Points on a hilly landscape, in no order, each with its height.
A ball rolls from a point to the lowest of its 5 nearest points, and stops where none of them is lower. Distance is the straight distance between rows; heights are no part of it.
j_510 h=39.2: [ -2  -9  34  11 -17  19   3   4  -7]
j_284 h=55.7: [ 24  33   7  -4  26 -17  -8   0  -3]
j_686 h=32.4: [-13  -7  26  22 -30  36  -7  -3  18]
j_508 h=56.4: [ 10  11  39   0  11 -15  10   7 -16]
j_252 h=33.4: [ -6 -18  21  19 -22  16   4   3  -3]
j_670 h=52.7: [  5  12 -24 -11  24   7 -16 -21   0]
j_498 h=44.9: [ -7   6 -27 -14  17   4 -10 -12   6]
j_923 h=12.4: [ -9 -11 -14  -3 -11  -7   7  11   5]
j_369 h=30.1: [ -5 -12   2   3 -10  -7   8  12  -3]
j_802 h=31.6: [-14 -16 -31  -3 -22   1   9   5  12]
j_199 h=27.8: [ -4 -16  21  15 -19   9   5   5  -6]
j_164 h=17.4: [  1  -4  32   4  -3  -2   8   9 -13]
j_244 h=16.7: [-11 -14 -19   0 -17  -4   8  10   7]
j_205 h=18.4: [ -9 -18 -11   4 -19  -4   9  11   4]
j_880 h=28.1: [-11  -5 -23 -11  -2  -3   2   6   9]
j_183 h=67.5: [-16  -3 -33 -14  11   7  -5 -12   9]
j_347 h=26.8: [ 12  20  -5 -11  19 -13  -9   1   2]
j_308 h=42.5: [-10 -24  -1  24 -33   8   6   1   8]
j_421 h=21.6: [  2   7  -2  -9  11 -15  -1   9   1]
j_359 h=27.9: [ -5 -16  11  12 -17   1   8   9  -4]
j_750 h=57.3: [-11 -18  18  27 -30  24   1  -3   9]
j_879 h=11.2: [ -9  -3  32  20 -26  36  -9   0  15]
j_891 h=73.1: [ 33  24 -15  -4  27  10 -14 -34 -20]
j_984 h=49.1: [ 16  22  29   0  21 -24   3   7  -9]
j_57 h=45.7: [-17 -12 -35 -11 -11   3   8   1  13]
j_368 h=63.8: [ 11   9 -24  -5  28  10 -17 -32  -7]
j_159 h=26.9: [ -4 -11   9   4  -8  -8   7  11  -5]
j_540 h=31.2: [  6  16 -13 -14  21  -6 -11  -4   3]
j_234 h=51.2: [-10   2 -33 -12  18   9 -10 -20   7]
j_412 h=37.9: [  6   3  41   1   3  -5   9   6 -17]
j_361 h=26.0: [ -3 -14  20  10 -13   2   9   8  -8]
j_687 h=44.1: [ -1   2  -6  -8   6 -13   0   8   3]
j_596 h=34.8: [  0  -5   8   0   0 -13   5  12  -4]
j_842 h=46.2: [ -4  -4   0  -2  -2 -11   6  12  -1]
j_922 h=25.0: [ -6 -19   0  10 -20  -1   9   9   0]
j_151 h=60.4: [  9  14  27  -2  15 -21   6   8  -9]
j_200 h=32.2: [  2  -3  20   1   3 -12   8  10  -9]
j_564 h=24.7: [ -2 -10  18   5  -6  -6   8  10  -9]
j_124 h=11.5: [  9  17   7  -7  17 -20  -2   6  -1]
j_699 h=38.4: [-14  -7 -31 -13  -4   1   3   2  10]
j_307 h=48.9: [-11 -23 -21  11 -32   0   9   7  11]
j_740 h=33.3: [ -6 -20  12  17 -22   8   6   5  -3]
j_104 h=44.2: [ 23  30  -3  -8  25 -11 -13  -6  -1]
j_370 h=41.6: [ -7 -13  26  20 -25  25   0   0   3]
j_181 h=53.2: [ 16  25  10  -5  23 -20  -4   6  -3]
j_248 h=44.4: [-21 -15 -42  -9 -19   6   9  -4  16]
j_932 h=56.5: [ 18  26  41   2  21 -19   9   4 -13]
j_393 h=52.0: [-11  -1 -28 -14   6   1  -3  -2  11]
j_544 h=2.9: [  5   9   9  -5  12 -19   2   9  -2]
j_4 h=72.4: [ 25  20 -19  -5  27   9 -17 -32 -13]
j_462 h=71.4: [ 16  20 -17  -9  26   5 -18 -21  -4]
j_90 h=41.4: [ -4  -6  33  15 -24  31  -4   2   4]
j_808 h=70.9: [ 21  14 -21  -4  26  10 -17 -34 -16]
j_475 h=37.8: [  1  -4  41   5 -14  19   3   4 -12]
j_724 h=34.3: [ -8 -23   1  19 -27   5   8   5   3]
j_31 h=46.9: [-17  -7 -34 -14  -1   3   2  -3  12]
j_884 h=48.7: [-20 -11 -40 -13  -5   8   5  -9  14]
j_434 h=37.6: [ 20  26  -6 -11  23  -7 -14  -7   0]
j_425 h=8.6: [ 24  30  17  -2  23 -24  -4   5  -3]
j_306 h=66.5: [ -6  -2 -13  -9   2 -10   1   9   4]
j_907 h=39.8: [ -2   7 -22 -13  15  -1  -9  -5   8]

Call two points neighbours if one is among the 5 nearest of the other. Go from one point of each pair to the other, from neighbour to neighbour, staying as low as possible. Name the highest point that can't be avoided.
j_164, j_879 | j_252
j_164, j_923 | j_359
j_544, j_425 | j_124

Where does a ball stop that starts at each point below?
j_842 | j_164
j_359 | j_923
j_252 | j_164
j_4 | j_544
j_434 | j_544
j_368 | j_544
j_891 | j_544
j_307 | j_923
j_57 | j_923
